Each scene shows the same named points in several views. A view is turned or mirrored, and shifted as a whole, has a little noise and may leave points out.

Scene 1
View 1
luz: [-21 -23 -16  17 -37 -31  27 -13  -6  33 -13]
vover: [-13  -5  -7 -13  -1 -11  19  -6   6   0  16]
dutez: [  9 -21  10 -25  12 -12   4 -22  23  18  13]
Nisin: [  6   0 -12 -29 -20 -18  25  -6   3  30  13]
dib: [  3 -28   3  -4  -7 -20   7 -18  15  35  -7]
zif: [ 12 -11  -4 -19  -9 -16   5  -4  15  28  -7]
mizel: [ 11 -19   2 -14  -4 -16  -1 -12  19  27  -7]
parap: [  0  -2 -11 -12 -10  -9   8   6   8  10  -9]
vufop: [  1 -20   7 -17  15  -7   2 -17  22   5  11]
sunes: [ 27  -5   7 -45  10  -3  -4  -5  25  19  10]
tadi: [  0   3 -18 -12 -29 -18  26   5  -3  24  -1]
Rafe: [ 15  -5  -1 -26   6  -6  -1  -2  19  15  -2]
View 2
parap: [  2  -4  -1  18 -10 -23   4  13   0 -25  -1]
tadi: [ -5  -3 -14  -1 -24 -30  -6  20  11 -23   8]
mizel: [ -2 -15 -11   3  15 -22   5   1  -7 -36  -9]
vufop: [ 13  -3  -8   2  25 -17  10   9 -16 -31  -7]
vover: [ 18   2  -5  -1   3  -8   6  26  -8 -14   9]
Nisin: [ -5 -13 -19 -15 -12 -16  -2  19   8 -23  12]
Rafe: [  1 -22   1  14   7  -6  10   4  -2 -29  -6]
dutez: [  7 -22 -11  -9  28  -1   9   7 -12 -31  -4]
zif: [ -3 -16  -9   2  -5 -12   2  13   5 -26   3]
sunes: [ -3 -41   0   4  13  14  10   1  -1 -30  -6]
luz: [ -6  15 -26 -11   5 -60  -7   9  -5 -39  -1]
dib: [ -1  -6 -18  -4  18 -35   0   3  -8 -40  -7]
View 3
parap: [ 24   7   2 -23   1  28   1   3   9  19   2]
Rafe: [ 22  -9   1 -13 -10  26 -16  11   7  12  -5]
dib: [ 45   4 -12 -11 -12  44  -7 -17   3  -5  -8]
vover: [ 16  25   1 -12   5  17 -14  -4  -9  14   0]
tadi: [ 30  14  14 -32   1  35  11  -7  -7  12  20]
dutez: [ 23  -4  -6   2 -12  23 -33  -5 -11  -2 -10]
mizel: [ 35  -5  -6  -8 -11  36 -14  -5   2   2  -7]
sunes: [ 19 -27  10  -5 -19  21 -32  15  -7   7  -1]
zif: [ 33  -6   1 -15 -11  35  -7  -2   3   5   1]
luz: [ 53  25 -14 -21  -1  52  14 -32   3  -5  -2]
vufop: [ 28   9 -14  -1  -4  26 -21  -9   2   5 -17]
View 4
vover: [-17  15  -2  17  18  14  12   5 -32  -5  26]
luz: [ -7  -1 -20  30  41   5   2 -16  31 -12  -3]
vufop: [ -1   7   1   8  24  15  10 -13 -13   1  13]
tadi: [-24  11  -8  40   7   1  -6   8  21 -21  15]
Nisin: [-22   3  -1  28  14   4 -18  11  10 -16  26]
mizel: [  1   8   8   7  14  12  -4 -14   7  -2  14]
Rafe: [-6 15 17  9 -4  8 -3 -9 -7 -3 20]
sunes: [ -7  12  32  -2  -5  10 -19  -2 -14   2  30]
dutez: [ -1   4  13  -3  23  18  -8  -4 -17   2  24]
parap: [-16  20   0  27  -3   4   7  -5   2 -10  12]
View 5
vover: [  5 -18 -18 -21 -12  19  -5 -25  13   7   4]
zif: [  5  -2  -5 -23  -4   8 -14  -7 -18  -6  15]
dutez: [-14 -10 -13 -26  -3  31 -17  -8  -1 -22  14]
luz: [ 29 -21  -2 -41  -3  34 -25 -19 -40  24   5]
dib: [  5 -10  -3 -36   0  30 -23 -10 -28   0  10]
mizel: [ -2  -1  -2 -29   2  18 -18  -8 -20 -10  10]
Rafe: [ -7   3  -4 -20   0   5  -7  -9  -4 -12  10]
sunes: [-18   5 -11 -15  -7   2  -8   1   4 -33  22]
parap: [  9  -3  -3 -21  -4   0  -5 -20  -7  11   5]
vufop: [ -7  -9  -4 -32   4  32 -14 -17  -3  -6   0]
tadi: [ 28 -13 -24 -13 -25  -8  -7 -11 -13  16  24]
Nisin: [ 20 -18 -24 -20 -22   7 -14  -9 -12   5  25]
View 6
dutez: [  0  12 -16   8   7  19 -12   0  24  24  39]
tadi: [ 49 -14   2  11   0  11   5   9  14   0   4]
vover: [ 20  -4 -18  21 -10   0  -8  -5  18   2  22]
Nisin: [ 46 -11  -8  10   6  15  -3   1  14  15  17]
luz: [ 29 -17  11  25   2  25  22  30  38 -12  30]
dib: [12 -1  5 14  8 25  9 20 34  6 34]
vufop: [-4  7 -7 17 -2 14 -1 10 28  7 32]
zif: [17  5  1  2  9 20  0 10 20 15 13]
Rafe: [ 4 15 -5 -2  5 13 -7  2 16 18  8]
sunes: [  4  19 -13 -10  13  18 -18  -5  12  39  17]
parap: [17  4  2  8 -3  7  0  6 18  3  2]
mizel: [ 9  7  2  3  9 22  4 13 27 16 23]

Which points are out of place in each view (at most two, in the order of its rows)? Write - if all are in place.
view 1 => luz, vufop
view 2 => zif
view 3 => -
view 4 => vover
view 5 => tadi
view 6 => -
